A landscape with many valleys, sampled at points; each row gives a point and its height.
A ball rolls from a point to the lowest of its 2 nearest points, and stops where none of them is lower. Distance is the straight distance between rows; heights are no part of it.
dufi height 3.74: [ -6   8   5  11  -4  -9  12  15  14  -1  12  15 -24  17   7  -2  -3   8
  -8  -7  -2  -1  16 -11  -8  -2   4 -11 -13  -7 -13 -24   9   1 -13  -8
  -7   1  10   2  12   6  -8  -4   4 -25]
fefa height 2.81: [ 21  -5   9  -4   0  14   1  -7  -9   6  -5   7  27 -10  26  -5  -9 -14
   2  38 -19  -8   0  20   7  29   3   6  15   0  13   3  -2   2   7   4
   3  16   5 -18  17 -10  17 -16  16   7]
fis height 3.27: [  1  -2  21  -8  -8   9   6  -9 -13   5 -30   6  14   2  24   5  -2   3
  -2  28  -3   7   3   2 -10  18  22   4  -3   7  -8  13   6   8   2  -3
   7   4 -11 -14   9 -13  25  13   2 -10]
popu height 3.65: [ 11 -16  13   0   0  13  -1 -11 -15  11 -27   5  18  -8  21   8   9  11
 -13  21   1  10 -15  -6  -6  18  -6  31 -10  21   5  15   5   4   7  -9
   2   4 -19 -10   3 -15  28  11   3  -2]
nukul height 1.35: [ 13  12   3  11   2  -7  -5   3  -9  22  -7  10  -7   3   8  -8  14  -8
   1   9  10  15   3 -10   0   3 -12  -4   3   4   7 -16  16  -9   0  -5
   1  -8  11  -5  13  21   1 -11  -1  11]
mev height 5.82: [ -2   1  11  14   0 -21 -22  -5 -14   2  18  13   1  11 -10   1  14  -2
  24  -9   8   6  14 -20  19 -10 -22 -11  -8   1  11 -11  22  -4  18  15
  -1  -9   7  21 -10  21  -7 -15 -12  15]
lemi height 4.28: [ 10   7 -10 -11   5  -5   4   8  -6  23 -10   0 -19 -10 -11   8 -18  -6
 -10   0   8 -10  -6   9   3   2   4  -9   2   4  20  -1  -1 -15  26  13
  18 -18   0   5 -12  -5 -27 -28  -1  21]
vid height 3.08: [  4  -7  14   6  -3  -3  10   6   1 -12  30  17   7  13   2  -6  24   6
  -8  -2  -6   3  -5  -7  12  13  -2  22  -5  12 -11  -8  -6   7  -8  -8
 -19   8   2  -4   6  -2  24  13   5 -10]
nutad height 3.05: [-14   2 -11  -2  -5   3   7   5   6  -4   2 -10  -8   4 -10   2  -5   6
  -5 -14   3   1  -8 -12  -9 -19  -5  -5  -8  -7 -12   1   2   4 -19  -6
  -3  -3  -3   9  -6   7 -15  12  -3   2]
Det height 3.38: [ -9   6 -14   0  -2  -2  -1   9   1  12  12   1 -12  -1 -15   7 -21  -1
   1 -15   4 -13   5  -7   0 -15   0 -12  -1  -4  -3   5   2  -5   8   3
  14  -3  -2  10 -15  14 -26  -9  -6   8]
Gado height 3.39: [ -6  12  -2   8   2   1   5  15  10   3  10  16 -24  11   4   5 -16   6
 -10  -4  -4 -11  12  -1  -6  -7   1 -17  -1  -8 -13 -14   3  -1   0  -8
   5   9  14  -1   3   8 -18 -13   0 -17]
Diz height 6.43: [-10   7  -7  -4 -11  -2 -11  -4  -3   8  26  -6  10  -2 -17  14  -4  -7
  33 -31  -6  -2  12 -10   5 -14 -11 -11   2  -3   2   8   0 -15  16  12
   8  -8  -5  21  -3  19 -14  -7  -9  30]
ripo height 2.26: [  5 -13 -10   9 -13  -2   0  -1  11 -18  44  -4  35 -12 -14 -12  17 -30
   6 -21 -15  -3   2   5   0   2  -1  16  12  14  -3   6  -3   5  -7 -18
 -25  17  11  -9  19  -9  13  16   2  -1]
Koval height 4.83: [ -4  -4 -14   0  -2   7   4   4  20 -18  34 -10 -15   2 -12  19  -6  -9
  -2 -27 -12 -22   6  13 -13 -27   4   1   5 -19 -21  -2 -34  16  -3 -12
   0   9   5   6   0  -4   3   6   0  -7]
dit height 0.79: [ 16 -10 -12   8  13  -1  -5  -9   4   0 -15  -1 -28  -9   9   3   8  28
 -32   3  13   8 -16   2   3   1 -18  12 -11  14  -6   3  -7 -12  15   8
   2 -11  -3  -1 -22 -13  -4 -15  -8 -12]
nadur height 4.59: [ 20   5 -13 -10  12  -8 -10   4  -1  19   5   1 -19 -10 -11  12  -7  -1
  -4  -4   2  -7  -3  11  13   2 -14 -13  11   3  13   5  -1 -11  38  13
  13  -7  12   6 -14   2  -9 -29  -4  21]
fofes height 0.76: [ 12   2   2   0  14  -6 -12  -5  -7   3  -8   6 -10  -6   4   3   9   8
  -9   9  11   6 -13   2   8  -2 -22  -2   1   3   5  -1   4  -8   7   0
   3  -2   1   0 -10   4  -1 -10  -3   7]
datov height 5.34: [  5  14  -6   8  -2  -4  -6   8   4  10  26   9 -14   6  -7   2   6  -4
   1 -13  -3   7  15  -7   5  -7 -12 -11   1  -5  -2 -15  10  -2   8 -13
  -1  -2  16  11   0  19  -7 -12   1   5]
boni height 4.13: [ -4  -6  -1   0   3  14  19   8   1  -8  11   3  -4  12   5  -3   6  10
 -14   6  -2  -9 -12  -5 -10  10  11  26 -10   1 -17   3 -15   9 -15 -14
 -21   3  -6  -4   4 -11  13  14   1 -14]
Zibu height 5.50: [-13  -1  18  11  -1 -23  -4   1  -2  -3 -17  14  -3  15   1  -1   3  11
   3   2  10   3  11 -17   0 -14   3 -17 -18  -5   3  -9  25   6  -2  12
   0   7  -4   6   1   8  -7   5  -8 -11]
zas height 3.52: [ -1   0  28  -6  -7   2   4  -1  -7  -1 -20   5  -1  12  22   8  10  18
  -3  18   2   3   4  -6 -12   9  21  -1 -10   6 -14   3   9   9  -4  -1
   0   5 -10  -6   9  -7  25  24   0 -17]
Tovil height 4.01: [  0  -9   3 -13  14   7 -13 -13  -6 -10 -29 -13   0  -6   3   2   2  21
  -7   6  -4   1 -28  12  13  -1  -5  21 -20   7   1  10 -14   0   4   4
  10  -5 -29   1 -12 -19  18  13   4 -14]
laza height 3.32: [ -2 -10  10   4 -11   1   8   0  -5  -2   5  10  17   5  -1  -7  31   5
  -7  -2   3  19 -10  -8  -1   9 -10  28  -4  14  -6   3   5  10 -14 -13
 -26   4  -3  -3   4  -1  19  21   6   0]
didi height 0.54: [  8  28   9  12  -8 -15  -5   4  -2  14  -4  11   1   8  16 -17   5 -21
  13   8   1  15  34 -16  -3  10   9 -20  10  -4   7 -18  21  -7   6   6
  11  -7  22   4  28  18  -3 -15  15   0]
vabof height 5.12: [ 12  12  -6  -2   6  -3 -21   0  -2  11  23   0  -7   0 -11   7   9  -4
  12 -12  -5   5   5  -2  10  -6 -20  -9  10  -2   4  -3   8  -7  17   0
  -3  -4  11  14  -4  21   3 -11  -5  27]
fur height 6.32: [-10  -1  -2  -1   4  -5 -15  -4  -4   1  19  -7   0   0 -24  13  -5  -2
  22 -24   0 -10   2  -6  13 -14 -17 -11   2  -1   0  11   2  -3  17  17
   7 -12  -4  21 -20  15 -11  -2 -11  23]
vati height 4.39: [ -9  11 -10  -1  -3   3  17  10   2  12 -25   3 -19   2   1  -4 -22  -3
 -10   6   9   2   3  -8 -20  -5  13  -8  -6  -3  -3  -4   9 -13 -14  -9
   8  -4   3 -12   9   7 -23   6  -4  -3]
konir height 1.25: [ 10 -11 -18  -2   5  25  -2   4   8   0  14 -24   9 -18 -17   3  -9 -12
   4  -6 -11 -20  -1  29 -10   3  -2  15  11  -9   1   9 -20   4  -6 -19
  -8   7   1  -6  -8  -9   2 -11   2   8]
tek height 6.69: [  4  22   2  -3 -11  -7 -13  -5  -6  11  11  -2  12   2   3  -7   8 -16
  31  -7  -9  15   9 -13   3  -3  -3 -18   9   0  13  -2  13 -17  11  15
   6  -8   9  13  20  18  -4 -15   3  31]
Safiv height 2.71: [-13   8   5   0   1  -6  -5   0   3  -9   2  -3   0   5  -5  -1  -2   6
   8  -3   0   1  -4  -9   4 -17  -6 -15   0  -8  -1   0   7   5  -1   7
   2   3  -1   9  -4   9  -8   6  -1   5]
vuz height 2.78: [ 13 -14   3  11   0 -12   6  11   4 -21  50  19  10   9   4 -14  16  -4
  -7  -8 -19 -12   3 -12  17  15   5  19  -4  15 -12  -8  -8   6  -3 -12
 -18  20  15  -8  13  -5  38  15   5  -9]
mada height 1.27: [ 13  -2  29  10 -20  -6   0  -7 -13  18 -20  15  27   4  20  -5  33 -20
  -3   8   2  33   9 -13   2  24  -4  11   7  18   2  -3  23  15   6  -4
  -7  -1   7 -11  18   9  27   8  13   4]
sug height 5.74: [ -8   3  17  17  -4 -28 -19  -7 -17   8  -5  13   9  11  -1  -3  14  -6
  27   0  15  13  16 -25  14  -9 -12  -8 -11   3  19  -7  29  -6  12  20
   5  -9   3  14   3  16  -5  -9 -10  15]
losi height 5.99: [  1 -10  26   2  17 -16 -20 -14  -8 -18  -7   9   3   1  -4   6  10  11
  11   6   4  -1 -10  -2  29 -11 -27 -11  -4   8  11   3   8   3  20  22
   6  -1  -3  16 -22  11   0   6  -7   7]
davuf height 2.02: [  9 -11  -1  11   1   4  -3   5  10 -19  51   3  20 -10 -17   4  10 -19
  -1 -15 -14 -21   2  20   1   0  -4  22  10   8  -6   2 -17   6   6 -16
 -21  18  14  -7   9  -9  20   7   0  -2]
Puz height 1.68: [  7 -11  -9   2   6  21  -2   2   5 -12  32 -11   8  -8 -15   8   3  -4
  -6 -12  -6 -16  -2  22  -7   1  -6  23   9  -3  -8   4 -23  10  -1 -18
 -18   9   6   0  -6 -10  11  -1  -1  -1]
lusa height 4.17: [  1 -14  -5 -11  12  14 -13 -11  -4 -10 -18 -23   9  -8  -3  -8  -3  11
  -1   4  -8  -6 -26  26  13   4  -2  19 -14  -3   6  12 -23   1  -5   2
   9   2 -24  -8 -11 -25  15   0   5  -5]
pas height 0.27: [ 16 -10  -9   4  12 -11  -7  -7   0   4  -8   1 -19 -10  -3   6   9  13
 -21  -6  19  10 -16   0  11   0 -26   2  -5  13   7   4   5  -6  19  10
  -1 -10   4   5 -27  -1 -11 -13 -14   8]
mava height 5.10: [-23  11  20  -8 -11 -16   4   1  10  -9 -13   6  -7  15  15  -4  -7   7
   0   6  -5  -1  21 -11 -14  -3  34 -30  -2 -13 -17 -10   7   1  -7   9
  -1   9  -1  -2  17  -5  -4  14   9 -24]
neno height 1.37: [  7   6 -17  -7   7  19  12   6   2  12  -6  -7 -10  -4   0   2 -16  -5
  -2  11  -1  -8  -3  13  -8   7   3   0  13  -9   2   1 -14 -10  -8 -16
   4   3  10 -11   2   2  -4 -14   4   1]
kili height 1.67: [-11  16  -3   0 -11   7  19   2   7   1  -1   6   0  13  13 -12 -11 -17
   9  10  -9   0  24   1  -9  13  33 -17  21 -17 -15  -8  -4   2  -8  -5
   1   4  12 -13  26  -1  -5   2  15 -24]
Tugo height 6.19: [-11  -8  11  -1  17  -5 -18 -10  -2 -22  13  -8   5   2 -24  11  -8   6
  22 -15  -5 -16  -5  -1  20 -18 -18 -20   8  -4   2  10  -5  13  18  24
   7  -2   0  21 -25   6  -3   4  -5  11]
bekal height 2.46: [  4  10  -3   1 -11  11   8   2   3   9  12   0  12   4   1 -13   2 -19
  14  11  -7   8  11   6  -1  13   9  -4  23  -9   1  -5  -2   2  -6  -4
  -3   4  14 -10  21   8   3  -3  10   0]
keve height 1.51: [ 12  -6  10   7 -17  -4   5  -7  -2   7  -2  19  28   3  15 -14  24 -23
  -7   8  -4  29   2  -6   6  28  -1  20  10  19   1  -2  16  14  -3  -7
 -19   7  10 -10  23   7  20   9  19   5]
benad height 3.94: [ -9   5   0 -10  -4   5 -13  -8   8 -25  17 -23  22 -10  -4  -5   7  -7
  29  -6 -11  -1   1   8   3 -13   4 -10  20 -17   8   7 -12  15  -6   6
   1   5  -4   4   2  -5   6  11  -3  10]
Kedig height 5.63: [-17   5  14  16  -6 -32  -9   3 -13   8 -11  15   4  15  -3  -6  -1  -1
  16   0  15   7  28 -28   1 -12   4 -12 -13  -9  15 -13  27  -1   3  21
  10  -1   1   8   2  12  -9  -8 -13  -7]
lol height 3.93: [ -5   5  -4  -7  -8   1 -12  -4   7 -19  34 -19  21  -6 -17  -1  17 -12
  27 -20  -9   6   2   2   3 -13 -11   4  20 -12   7   1  -8  10  -3  -2
  -8   1   0   7   7   3  12  18  -5  12]
Timuk height 3.64: [ -4  -7 -10  -3  11   8  13   2   0   0 -16  -5 -22   2   4   5  -1  22
 -25  -3  12  -2 -18  -4 -15  -4  -3  15 -19   4 -18   5  -7  -5 -20 -14
  -9  -9 -12   1 -12  -6  -1   9  -9 -14]
Nani height 4.07: [ -5   1   4  16  -7  -6  24  16  12   3   5  14 -27  17   9  -3   8   7
 -11 -10   4   7  14 -17 -12   8   7   3 -20  -1 -19 -26  10  -3 -25 -19
 -17  -9   6  -4  16   1   0   6   3 -31]
zok height 0.80: [  9  -8 -19  -1   8  30   9   4   4   0   6 -14  -3  -8  -3   1 -19  -7
  -2   7 -11 -20  -5  24 -10  13   7  18   4 -10  -6   8 -24  -1  -6 -21
  -6   9   4 -11  -1 -14  -3 -16   5  -6]
tovot height 3.01: [  6   4  13  -7  -5   5  -1  -7 -10   9 -18   5  25  -5  18  -5   3 -10
   9  29  -4   8   0  11   2  17   3  -1  16  -3   9   8   2   4  -1   4
   4   6   1 -16  10  -3  19  -1  11   7]
fum height 0.14: [  2 -15  -5  22   6 -23  -4   3  -4   1   5  16 -22  11   0  11  -1  31
 -16  -7  19   0   5  -3  11  -4 -17  -7 -11   9   0 -11   5   4  14  23
   3   0   7   4 -27   2 -13 -21 -27 -18]
Liv height 2.50: [ 13 -11  -6  12  -7 -11   4   0   6 -21  44  13  27   1   0 -16  15 -22
   3 -14 -21   1  12  -8  11  11   5  13   5  18  -9   0  -3   4  -9 -15
 -22  21  20  -9  21  -4  26   7  12 -11]
rorob height 0.75: [-10 -15 -10  15  -1 -20   5  11  -3   8  -1  14 -22  13  -5  12  -9  23
 -18 -16  22  -5   5 -11   0  -9  -7  -6 -21   3  -6 -14   6   5  -6  14
  -3  -2  -1   5 -30   7 -19 -14 -26 -19]
likan height 4.88: [ 14  10  -4  -6  18  -6 -22  -4   4   7  19   0  -6  -4 -11  14  -3   1
   8  -7  -7 -10   8  14  16  -4 -17 -15  17  -5   6   5  -4  -1  35   6
   6   7  16   8 -12  13   3 -19  -3  22]
Fulu height 3.63: [-14   9 -12  -6 -10  -2  10  14  -5  16   0   0 -11  -3 -16   4 -32  -5
   3 -15   8 -14   9  -9  -5 -16  14  -7  -6  -3   4   6  -3 -15  -2   9
  20 -12 -10   2 -15   9 -39  -5  -7   6]
mited height 5.31: [-13   6  16   3  -8 -15   0   1  -1   3 -30  13  -9   9  11  -4  -3   6
  -6   9   6   9  20 -11 -16  -3  22 -23 -12  -5  -6  -6  23  -1  -6   6
   8   7   1  -6  17   3  -6  10  -2 -16]
vatas height 3.90: [  6  -5 -17   0   9  10  17   5  -1  11 -22   1 -28  -4   4   3  -6  10
 -29   1  17   4 -12  -2 -16   1  -6  10 -10   4 -11  -3  -4 -16 -13 -18
   0 -12   0 -10 -10  -3 -11  -3 -10  -8]
suto height 1.86: [  4   5  15  -6  13  -2  -5  -8  -2  -3 -28   6  -8  -6  13   7  -5  15
  -8  22   4  -3  -8   6   5   0   0  -5  -7   0   5   8  -1  -7   5   6
  18   1 -12  -6   2  -7   5  -2   4 -10]
kek height 0.66: [  5 -18  16  20  14 -26 -15  -5  -7 -13   5  17 -13  10   5  13   6  31
  -5  -3  11  -3   4   0  26  -6 -21 -13  -6  10   3  -9   3   5  25  33
   4   2   6  14 -32   4  -3 -13 -23 -17]
Gadas height 2.12: [ -7   8  18 -14   0  -5  -7  -9   0 -11 -31  -3   9  -5  11   3  -2  10
  11  17   0   5  -6   4   3  -6   9 -15  -2  -4   4  14   8   3  -2   8
  13   0  -8  -5   1  -4  11  13   4  -4]
kubak height 1.15: [ -2  23  -4   6 -12  -3  11   4   7  11  -3   5  -3  11  11 -18  -4 -20
   8   2  -1  12  34 -12  -9  14  19 -17  16 -10  -5 -16  11  -6  -5  -6
   5  -7  18  -2  29  12  -8  -2  16 -17]
pepo height 3.83: [-20   8   2  -6 -10  -8   7   6  -8   9 -11  -4   0  -3 -14   3 -23  -5
  15 -10  13  -4  -1  -9  -3 -14  14  -6  -7   1  15   9   7 -18  -1  23
  19 -18 -18   5 -10   3 -31   0  -9  14]
Foti height 1.18: [  3   7  -4  -4   6   7   3   2  -2   8 -11   0  -6  -1   2  -1  -1   2
  -3  11   7   6 -11   1  -3   1  -8   1   5  -2   1   3  -2  -6  -9  -8
   1  -2   3  -6  -1   5  -1  -3   1   5]
nizu height 3.69: [  2  -7   1  -5  -2  20  -8  -5   2 -14   2 -24  33 -19  -1 -15   3 -14
  19  10 -14  -9  -3  25  -1   9   8   2  15  -7  14  16  -8   7 -12  -2
  -8   8  -9 -11  -4 -16   9  -2   6  13]
gobut height 3.53: [  5 -13  -9 -14   4  15  -9  -3  -2  -2 -13 -26  22 -19 -11 -11   4  -7
  16   4  -7  -5 -16  23   7   8  -7  12   4  -2  26  16  -5   0 -15  -2
  -2  -2 -17  -9  -8 -17  13  -4   6  18]
Pigek height 6.08: [ -7 -16  25   2  23 -12 -19  -8  -7 -28  10   2   0   5 -14  11   2  18
  10 -10  -1 -13  -5   0  29 -13 -25 -19   0   6   0   1  -8   9  21  31
   4   1   1  24 -32   5  -2   4  -8  -2]
Nade height 3.47: [ 13  -6  25  -1   2   6   0 -10 -15  12 -37   5   4 -11  23  13   6   8
  -8  30   6   8  -4  -8 -12  15   6   8  -6  15   1   8   9  -3  10  -4
  20  -2 -15 -19  10 -13  24   6   2 -11]
lato height 3.30: [  5  -4 -19 -22   4  13   5   3   0   8 -21 -25   3 -16 -11  -7  -3  -9
   9   4  -3   4 -19  15  -1   1   3  10   2  -4  27  12  -9  -8 -16  -4
   7 -13 -14  -9  -6 -13   2  -6   3  25]
Valu height 4.89: [-26  16   0 -10 -11  -2   9  -1  10  -9 -11  -6  -1   8   7  -7 -17   3
   6   0  -5  -4  12  -6 -14 -11  29 -28  10 -17 -12  -2  -1   4 -11   5
   6   7  -1  -2  13  -5 -11  12   5 -14]
rega height 3.82: [ -9   1  15  -6  -6   2  15   5   5  -7  -4   2  -5  18  13  -1   8  14
  -5  10  -2  -5   0  -7 -12   9  22   3  -9  -2 -18   0  -6   8 -13  -1
 -15   2  -8  -7   9 -10  18  26   4 -20]
meru height 3.09: [-10   6  -2   1   8  -3   2   9   4   0  -1   8 -16   3  -5   8 -25   8
  -9  -2   2 -16   1  -2  -1 -11   3 -16  -3  -7  -7   1   1  -3   2   3
  13   8   3   2 -10   4 -23 -11  -3 -10]
miziv height 4.16: [ -6   1  -3  -1   8   0  16   4   1   6 -36   3 -27  -3   3   5 -16   9
 -22   9  16   1  -5  -2 -20  -4  13  -1 -17   2  -5  -1   6 -13 -11  -9
  10  -4 -10 -11   4  -4 -16   4  -6 -14]
rilas height 2.59: [ 22 -16  -5   0   6  18  -8  -8  -6   7  -1   3  23 -14  21  -5  -5  -3
 -15  29 -17  -9 -10  22   6  30  -8  25   5  10  12   2  -4  -4   7  -7
  -7  16  -2 -11  13 -19  14 -12  10  11]
vasa height 0.95: [ 14   2  20  12  -5  -5  -1  -3 -13  22 -26   9   9   1  14  -3  26  -7
   1  15  11  24   7 -12  -3  11 -10   0   2   8   4  -5  19   2  -3  -5
   2  -6   6 -15  15  14  16   3   2   6]
lat height 1.79: [ -4  -7 -16  -4  11   0   8   1   5  -2 -12  -8 -21  -6 -13   8 -19  14
 -23 -16  15  -5 -17   3   0 -10  -6  -1 -18   4  -8   6  -7  -2   2   5
   7  -9  -7   9 -31 -11 -24  -4  -8  -7]
kam height 6.56: [ -1  21 -11  -2 -16  -2  -4  -3   3  17  26  -3   9  -1  -5   4  -2 -15
  27 -23 -14   7  23 -12  -3  -7   0 -14   4  -5   7   0   2 -20  11   3
   9  -2   6  21  17  20 -14 -11   3  24]
pab height 3.84: [ 10 -13  13  -4  10   9  -7  -9 -12   1 -27  -2  -1  -4  15   5  10  25
 -13  13   4   2 -21  -7   1   5  -4  25 -19  16  -1  11  -2   1   5  -2
   6  -5 -26   0  -9 -15  27  14  -1 -18]
Vud height 5.03: [ -9  10  -7   2  -1   4   1   4  17 -12  29  -3 -16   6  -7  17 -16  -5
   3 -16 -16 -23  13  10  -5 -22   6 -15   9 -19 -13  -3 -21  14   8  -8
  12  18  11   5   4   3  -6  -4   6  -6]
tedav height 4.05: [ -7   8  -3 -12   1  -1  10   8  -7  15 -19  -2 -11  -7 -16   4 -26  -7
   1  -2  10  -6  -8   5  -2  -3  14  -5  -6   0  26   2   0 -18  11  17
  20 -25 -16   6 -10  -7 -31 -14   1  22]
mimop height 1.78: [ 13  -7 -10   3 -15   6   8   1   3   8   6   7  28  -5   6 -18  13 -30
  -3   5  -6  18  -3   5  -1  26   3  17  15  11   6  -1  10   8  -8  -9
 -27  10  13 -10  27   6   6   3  14  10]
pevaz height 2.95: [ -4   6  16  -6 -14  -2  -4  -7  -5  -1 -13   0  25   1  10  -9  17  -6
  15  16  -2  19   2   2   2   6   4   0  16  -2   0   7   6   9  -6   2
  -4   2  -1  -5   7   2  20  12   7   4]
vetur height 2.04: [ 21  -9  -2   4  -3   9  -3   0   0   2  21  15  26  -9  12  -4  11 -19
 -10  13 -10   6  -6  17   8  27  -3  21  11  15   7  -6   6   5  -2 -11
 -24  18  13  -9  25   0  12  -2  14  13]
Boza height 1.57: [  3   0   6   0  18  -3  -5  -9   3   1 -31   8 -28  -4  14   8 -14  21
 -28  22   3 -10  -8   6   1   1  10  -1 -16   4  -3  -1  -5 -12  18  10
  26  -6 -21  -7   1 -20  -5  -8   3 -25]
lig height 2.39: [-17   8  18 -11  -9 -11  -5  -9   6 -16 -14  -4  11   9   7  -4   7   9
  12   4  -3   8   0  -6   1 -14   9 -21   3  -7  -3   4  10  11  -3  13
   0   3  -6   7   1   1   6  22   2  -3]
biz height 2.09: [ -1  11 -16  -5 -13  19  18   3   4  12   0 -10  10   2  11 -14 -14 -27
  17  11 -10   0  17  10 -12  15  30 -11  30 -15   1  -2  -8  -3  -8  -8
  -1   2  10 -15  23   3  -8  -4   7  -4]
muro height 2.30: [ 20 -11  -7   6   5  17  -2  -1   3  -6  19   9  14  -8  18  -3   4  -4
 -25  19 -11  -9  -8  17   4  28   2  36   3  15   1  -2  -4   5   1 -17
 -20  16   6  -3  17 -13  10   3   7   7]
fotuk height 2.57: [  1   3 -22 -15   4   9  16   2   5  11 -27 -13 -20 -12 -12   1 -23  -2
 -16  -6  12   3 -20   5  -6  -5   7   5 -10   2  10   4  -6 -13  -9  -9
  11 -20 -14  -2 -14  -8 -21  -1   2  14]
visip height 1.32: [ -7 -14 -10   5  10  -9   9   6   4  -4  -5   0 -23   6  -4  10 -10  22
 -25 -17  13  -7 -10  -7  -3 -14  -7  -4 -22   6 -15  -4  -1   2  -8   3
  -6  -2  -5   9 -26  -2 -21  -3 -17 -14]
Sep height 3.81: [ -4   2   5  -9  -6  15 -12  -4   8 -21  15 -27  31 -18   5 -13   7 -19
  33   4 -16  -8   8  22  -1  -3  15 -11  28 -17  12  11 -12  11  -5   4
   0   8 -11  -7   0 -14   6   1   1  10]
Rul height 5.24: [ -2  12  -6   7   0  -5  -4   4  13   2  35   5 -15   5 -12  11  -1  -5
   3 -20 -12 -11  21   2   5 -14  -6 -12   7 -15  -8  -8  -5   7  17 -11
   5   8  14  11   0  17  -6  -9   5   0]
Zene height 3.73: [ -9  -4  -1  -5 -15  -4  -4  -4   1 -20  26 -15  22  -2 -18  -8  29  -4
  15 -19  -1  18  -7  -8   1 -11 -16  14  10  -2   0  -1  -3  13 -17  -4
 -17  -1  -1   7   2  -1  15  28   3   6]
kide height 2.18: [  0  -6 -16  -5   5  -4  13  -2   1  11 -27  -7 -21 -11 -12   8 -13   4
 -27  -9  24   4 -20   1  -2  -6  -2   7 -17   7   6  -1   1  -9   4   0
   6 -22 -12   6 -26  -9 -29  -3 -12   6]
miroz height 3.36: [-13  -7 -15  -9   3  11  14   3   5  -8 -10 -16  -8  -1  -8   3  -5  11
 -11 -11   7   3 -18  -4 -15 -14  -4  10 -10  -1 -14   7  -9   1 -28 -15
  -8  -6  -8   3 -12  -1  -7  12  -2  -2]
zol height 4.67: [-24  15 -13  -7 -14   1  15   6   8   3 -13  -5  -4   3   0 -10 -24  -3
   3  -6   0  -1  11 -13 -18 -12  23 -19   2 -10  -5  -1   4  -5 -15  -1
  11   0  -3   0   8   5 -27  13  -4  -3]
piz height 4.38: [ -4 -10 -12   0   5  23  14   8   5 -17  19 -15  -6   4  -5  -1  -6   4
 -14  -5  -5 -24 -14   6 -14   1  11  26  -9  -6 -19   4 -29  14 -17 -13
 -19   3  -5   0  -4 -20   8  11  -2 -13]
kige height 2.74: [ -4   4   0  -5 -16   5   1  -3  -1  -2  10  -9  27  -2  -2 -12  13 -13
  18   4  -5  14   3   4   1   8   4   3  22  -7   3   3   0   7 -12  -1
 -11   2   2  -5   9   1  10   8   7   7]
kudom height 1.21: [  6  -6  -8  -2  17   3  -8 -12   6  -2 -22  -6 -25  -4   5   2  -7  24
 -28   7   2   1 -22  11   9   1  -3   8 -16   6  -6   1 -15 -11  21  14
  17 -10 -18  -1 -16 -24  -6  -9   1 -19]
momun height 4.61: [ -6  -1 -14  -4   1  18  11   7   9 -16  16 -13 -14   2  -7  10  -9   4
  -6 -11  -4 -18  -8   8 -15 -11   6   6  -1 -14 -20   1 -26  11 -14 -12
  -4   4   4   1  -3  -7   0   2   1 -10]
Fop height 3.54: [ -6  -8   1  -2  -3   6   3   0  -1 -15  14  -7  12   4  -9   0  23   9
   1  -7   4   9 -16   0  -4  -4 -14  20   1   2  -7   2  -7  10 -18  -9
 -22   0  -2   3  -4   0  13  19   3   1]
bure height 1.02: [ 10  18   1  17  -2 -19  -9   7 -12  23  -2  14  -5   7  11 -10   3 -17
   8   4   5  12  23 -20  -3   4   1 -12  -6   5  14 -22  23 -13   7   3
   8 -10  20   5  21  25 -11 -22   3  13]
git height 2.98: [  7  -8 -28 -14   3  19  16   4  -2  13 -21 -19  -7 -13 -14  -3 -13  -6
  -7  -1   5   1 -18  11 -10   5  -1  18   0   0   9   8 -16 -12 -20 -19
  -1 -11  -6  -9 -10  -7  -3  -6   0  11]
tudu height 5.91: [ -9  -7  21  11   7 -22 -21  -9 -12 -12   7   9   4  10 -14   0  16   7
  21  -6   7  -1   1 -13  26 -13 -26 -13  -6   4  10  -5  16   7  15  23
  -2  -5   0  21 -17  20  -4   5 -15   8]

Where does a ball stop that starts at each point below?
fefa => vasa
Zene => zok
likan => meru
Rul => fis
losi => pas
gobut => fum
zol => pas
pevaz => didi
lig => pas
